A landscape with many peaks, sampled at points; each row gives a point and its height.
A climber steps from a point to whichever of its 2 nearest points has the largest rise for the distance, and stops where none of them is higher. Distance is the straight distance between rows; heights are no part of it.
(391) height 4.25: [-14 -14  33  28 -43 -26 -20  -4  31   8   8 -42  11  29  -9 -46 -18 -29
  41 -10]
(259) height 5.80: [ 17  16 -28   5  23 -19   2  32 -11 -36 -22 -12   0  -1   7  13   5   7
 -10  42]
(86) height 3.66: [-44  -9 -25 -15   3  12  47  -8   7  22 -17  17   5 -10  30  -4 -11  45
 -17  19]
(301) height 7.92: [ -1 -17  33 -19  16 -24 -22  -5  -1  -1  28  29   5   8 -13  -2  19 -41
   6  -7]
(697) height 3.56: [ -4 -23 -55  11  -6 -14  11   3 -28 -21  33  33  -2   3 -40  -7  26  36
  -2  22]
(786) height 3.89: [-53 -17 -47 -41  -5   8  28   8 -20  12  -4  20  -3 -21   0   3   1  32
   6   9]
(273) height 5.43: [  6 -22  -5   6   4  14  38 -14  -4 -10  41  35 -17  13 -26  22  -9  -7
 -14  24]
(953) height 3.28: [ -6   4  17  33 -67 -21   9  11  13  20   7 -16  22  15   2 -34  -4 -45
  21   6]
(584) height 5.88: [ 30 -11  -2   5   2   7  30 -18   9  -1  40  -6 -16  14 -15  10  -8 -17
 -18  -5]
(741) height 5.02: [-22 -17 -24  14  10  -5 -25  14 -34   0  -5   4  35 -15  13   0  26  36
 -15  -6]
(131) height 5.05: [ 14 -19  39 -28 -11 -11   0  21 -19  48   6 -31 -23  24  -4  -2 -26 -35
   4 -22]
(967) height 4.09: [ 21  33  50 -36  36  -8  15  -1  26  -8 -35 -19   0 -28  14  16  -7  24
 -21   4]
(835) height 3.33: [-16   9 -18   6   2   1  -1   1 -17 -14  19  22  -3  -2 -26 -17  18  35
 -21  20]
(39) height 6.78: [ 34  15 -49  15   5  14   3  27 -51   9  12  37 -26 -10  -7  19  29  22
   6  -6]
(87) height 3.39: [-25  29  -4 -14  41  10  36 -38  26 -33 -40  -2  30 -13  48  -2 -13  75
   3 -27]
(625) height 8.22: [-18 -20 -20  35  -7  -2  -8  -7  -9 -19  -3 -25   8   7  -8  -8   8  -2
   1   1]
(780) height 3.81: [  1  22  51 -32  16  -1   8  -3  13  12 -22 -13 -17  -8   8  -6 -21   0
 -29  23]
(832) height 3.40: [  8  39  -1   0  17  21  46  -8  27  -2 -21  -6 -11 -35  28 -15   8  34
 -20   0]
(250) height 4.54: [ 22 -27  48 -11 -19 -27   7  -7 -16  44  -2 -46  16  26   9 -11 -24 -14
  -9 -13]
(377) height 4.46: [ -7   9 -42  19  14  16   8   3 -22  -4  10  19  21 -13  39  17  24  35
 -19   2]
(923) height 5.69: [ -2  -3  22   7 -27  -2 -26  16  50  14   2 -61   0  -1 -10 -43 -23 -36
  30   6]
(751) height 6.19: [  6  16 -54 -22   6   8  37 -14  11 -13   4  36  -6  -3  10  28  10   6
  -4 -21]
(710) height 2.42: [ -5  13 -12  36 -65   1 -14   6  -5   3  24  11  19  19  -6   2  -9  -4
  18  -4]
(636) height 7.27: [  2   3  -5   7  -1  -3 -47  21 -51  27  12  -4   4  11 -19   7   5   9
 -15 -14]
(309) height 5.44: [ 23   0 -31  32   2  13 -17  22 -73   1   8  -1  -2   4 -23  10  18  28
  -4 -19]
(621) height 5.39: [ -3 -21 -46  22  -9 -12  23  15  11 -12 -28  10  -6 -18   8   1  18   9
  25  14]
(1013) height 2.92: [  3  16  27  21 -52 -13 -23  -5  22  21 -19  -3  20  10  25 -19  -4 -22
  14  -8]
(543) height 3.15: [-18   1  65 -18  34  17 -52 -11  31   7 -31 -19  -8  -2  -3  -8 -13  -4
  23  12]
(428) height 5.77: [ -9  26  -1 -16  19  24  13 -23  46  -6 -30  29   0 -26  22   4   4  -7
 -11 -26]
(508) height 5.56: [  1  11  28  12   9  22  -5 -33  64  11 -30  18   9 -28  35 -11  15  -5
   3  -4]
(304) height 5.53: [ 12 -35  19  -6   2 -10 -21  36 -33  31  21 -19  -2  15 -11   9 -16 -45
  21  -1]
(847) height 7.47: [-13  -2  15   8 -42   4  11  21  14  23   8   2 -15 -20   6   6  -6 -46
  18  10]
(907) height 3.03: [ 19  18  -6   6  35  19  13 -40  39 -11 -32   3  -8   5  23   4 -19  33
  -7  -4]
(150) height 1.63: [  1 -10  12 -18  -7 -18  -7  -3  -1  12  22 -23  18   3  11 -21  11  -6
 -21  -1]
(414) height 5.00: [ 24  -3  -3  11 -20  -9 -13  39   5   8  29  15  -6   0 -25  29 -21   5
  12  31]
(547) height 6.37: [ 19  19 -43 -18 -16  19   8 -13 -12  -4  24  34  -3  25   7  34   7 -12
 -21 -29]
(648) height 3.32: [ 26   1  51   1   6 -18  13 -25  26 -16 -12 -12   7  15   5   4 -16 -25
  -9   0]
(370) height 7.58: [ 14 -41  -4 -16 -21 -36 -26   7 -24  15  23   5  25  37 -34  11   2 -22
  11 -24]
(922) height 2.49: [-15  26  49 -15  -8  16   3 -31   8   8  18  18  12   1  24  -5 -22  -4
  -2   1]
(801) height 4.85: [ 15 -31 -34   5  11   5  10 -11 -48  -5  26  25 -11  23 -18  32 -10   0
  -5  -1]
(797) height 0.13: [ -3  -7   8  17  28  -7  19 -11  14 -35 -36 -25 -31  -5  15  -9   3  -6
  26  14]
(195) height 3.55: [ 21  40  26  10  11   8  46 -39  21  -8 -24  -1  -6 -18  46 -26  -2  49
   0 -18]
(709) height 3.84: [  0  14  36 -10  15   2  52 -42  43 -37 -30 -21  17 -36  22 -13   4  35
   9 -22]
(699) height 5.87: [  0 -14   8   3 -14 -12 -49  24 -28  29  41  -6  20  10 -45 -18   8  -6
 -19 -22]
(1031) height 4.68: [  1 -10 -45   7  12   7  14   7  15 -22 -42   6 -23   0   5  25   0 -14
  15   4]
(888) height 2.89: [ 27  21  17   6  20  26 -15 -43  49   3 -23  -4  20  14  50   9 -15  27
  12  -9]
(367) height 5.95: [ 11  18   5  -9 -16 -35  10  38 -12 -15  -9  15   1 -10 -15  37 -22  12
   7  26]
(904) height 7.17: [  7 -32  10   1   8  -4   4  -4  -7  18  10  36 -14  11 -31 -15  22 -39
 -31 -15]
(581) height 7.44: [ 17   7 -22  -4 -13 -24  33  44 -19 -24 -18   9   3 -16 -19  13  17  13
 -15  24]
(841) height 4.45: [  5  -3  21  21  12  -1  16 -31  20 -35 -33 -30  21 -16   1  -9   9  24
 -10 -12]
(814) height 0.70: [-27  18  16  -9  14   2  -3  13  -9 -15 -13  -5 -27 -15 -44  -8   6   2
 -12  -2]
(566) height 2.79: [ 24  10  28  15   1 -27  -8  22   4 -31 -20 -28   4   7   5   7 -11 -20
   7  18]
(417) height 2.74: [-13 -18  45 -18  12  11 -36   1  10  29  -8  -2 -17   3  -1   0 -27 -26
  16   5]
(44) height 2.34: [ -3 -44  36 -21  34 -11 -37   0   5   7  22 -16 -22  20 -15  -6 -19 -12
  25  -2]
(564) height 4.07: [-33 -16 -27 -13  14   2  23 -13  14 -32 -46  10  -8  -2  20  21  -2  11
  25  -8]
(1019) height 5.52: [ -5   1   9  34  -2   6 -10 -24  13 -13 -19 -39   3 -16 -10 -37   0  30
  -8   7]
(618) height 5.26: [  1  -8  -3  30   9  13 -27 -12  54   7 -15  17   4 -17   6  -9  12  -4
  -1  -7]
(852) height 6.84: [-18 -16 -14   7 -27  13  -4  14  -8  26 -14   6   5  -6   9  16 -13 -20
   6   7]
(713) height 3.92: [  9 -18  65 -10 -24 -16  15 -37   4  14 -10 -30   5  33  -1 -26 -21 -29
  -8 -10]
(381) height 3.60: [-37  -2   2  -2  41   6  39 -35  26 -19 -58  23   7  -7  28  -1  -9  41
   9  -3]
(291) height 2.06: [-11  25 -30   9 -43  13  -1  35 -35 -13  16   8  15 -15 -26  24  12 -11
   1  -4]
(100) height 3.02: [ -8  45   4 -12   6  18  11 -19 -14 -25  15 -20 -32  -7  13 -18   9   2
  -7 -25]
(167) height 2.65: [-14  30  19  14 -41   2  -8 -20   7   6  12  13   8  11   7  -8 -13  -5
   6   1]
(767) height 5.97: [-11 -24 -33  24 -11  -6 -28  21 -32   0   9  -4  24 -14 -16  -5  30  -6
   3  10]
(1022) height 1.96: [ 12 -33  41 -18  11 -10 -34  15  19  15  56 -46  -3  21 -23 -16 -32 -13
  18   5]
(314) height 6.46: [ 15   4  -7  19   5  16  15  -9   6   0   4  18 -26  -6 -23  -1   6 -12
 -40 -16]
(53) height 6.52: [ 21   1 -57 -10 -11  29  11  13 -51  18   0  36   3  19 -14  40  22 -20
  -6 -19]
(461) height 3.87: [-15  12 -18  17  -2  22 -16 -12 -32 -25  34  13   2  23 -37  -2   6   5
 -17  10]
(422) height 4.20: [ 38 -33 -37   9  -3 -19   1   4 -39   2  42   9 -15  30 -34   8   7  30
   4  10]
(771) height 1.08: [-10  -7  -8 -14 -17 -23  -5  32 -27  -2  -2   7 -20  -5 -61 -22  25  -8
 -11  -8]
(873) height 4.80: [ -7   3  29   6   0  -3 -43 -11 -22 -12  45  10  18  28 -35  -8  -1  -6
 -10  -7]
(586) height 4.38: [ -9  27  13 -25  42   5   4   6  20   1 -44  12  24 -32  35  18 -14  34
 -19   7]
(13) height 6.49: [ 21 -22 -59  32 -13  -8  37   6 -18  -4 -25  36 -31   9 -15   5  18  12
  13  -2]
(513) height 6.69: [ -7  -6   6  17 -31  -2 -25  30  33  21  32 -25 -10  -6  -3 -29 -14 -45
  35  11]
(60) height 3.24: [ -3  41   1  -3  -8  10  23   7   4 -11  16 -10 -14 -24  30  -8  -4  16
  -8   6]
(655) height 4.91: [ -8  24 -13  -4  27  -1   2  16   5 -29  -6  14  35 -11  22  16   9  13
 -18  38]
(15) height 2.21: [-13  32 -45  10 -34   7 -16   5  10 -11   0   4  12  -4   1   6   9  -4
  10  -4]
(88) height 6.81: [ 22 -25 -34 -20 -22  -3 -16   3 -41  21  20  19  12  37 -34  21  19 -22
 -14 -19]
(274) height 5.98: [  7  25 -29 -28   6  -8  11  -1  27   2 -20  27 -21 -27  17  18  11   7
  -2 -25]
(271) height 4.24: [-29   3 -59 -18  32  21  10  19 -31   3   8  11  17 -22  36  31   7  28
  -1  -5]
(432) height 4.44: [ 32   7 -15   9  -4  -5 -35  32  -1  14  12  -3 -27  11 -24   8  -6 -16
   8  11]
(74) height 2.78: [ -8  18  16  -9   5  32 -14 -39 -15   1   9 -21  -9  16  21 -21   4 -21
 -17 -19]
(349) height 4.60: [ -8  10  10 -12  37   1 -11   7  17   0 -24  22  21 -26  44  -3  12   8
  -2  28]
(956) height 2.61: [ -3  23  57  -3  10  16  -1 -39   3  12  27 -22  10  23  22 -10  -6 -29
 -20  11]
(339) height 1.76: [  7 -19  13 -33 -10 -15 -25  -9   4  19  54 -42   9  12   1 -18 -15   2
   4   3]
(9) height 0.44: [-16   4  13   4  41  13   6   3   5 -23 -21  -5 -35 -19 -10   1  11 -23
  -1  -7]
(365) height 4.08: [-29 -20 -44 -26  -6  16  23  32 -19  18   5  11  -2 -27  11  41   5  13
  14   9]
(551) height 3.75: [ 37   0   3  28  -5 -22 -30  47  -4   5   4 -33  -5  13   5 -10  -4 -39
  16  13]
(911) height 7.55: [ 11  -8 -38  14 -25  -9  16  28 -36   8  -1  38 -28  -8 -24  17   9  14
  18  -8]
(909) height 6.18: [-23 -15  13   0 -14  11 -14   2 -31  16  16  -3  12  21   2  22  -8 -38
   3  -9]
(105) height 3.21: [ -3   7  11 -17  58  20  -1 -48  41 -27 -45 -20  12  -1  35   0 -23  52
  15 -12]
(306) height 1.41: [ -8 -20  -1 -16  -3 -22   3  12 -20 -16  23 -29  -6 -18 -26 -21  28 -20
 -13   6]
(107) height 5.57: [  8 -36 -30  34 -12 -13  11  13   7   9 -22 -21 -18 -11   2 -26  16  -2
   8   9]
(657) height 8.90: [ 10 -33  24 -24 -16 -36 -28 -11  18  17  46  19  29  23 -19  -3 -12 -18
   9  -3]
(554) height 3.54: [-27  28  64 -29  29  17  -9 -25  33   5 -28  -1  -1  -7  12 -20 -13  11
  -1  34]

For each start below, name the point where the climber stops.
(74) | (625)
(786) | (625)
(508) | (657)
(713) | (847)
(697) | (657)
(814) | (581)
(105) | (625)
(967) | (581)
(566) | (581)
(1013) | (847)
(618) | (657)

Call two points neighbours if one is among the 2 nearest of the other. Go from one point of each pair to the other, from neighbour to neighbour, staying as high as possible. Name the lowest point that can't be avoided.
(657) / (167) | (922)
(581) / (847) | (566)
(636) / (911) | (309)
(625) / (911) | (621)
(657) / (911) | (835)
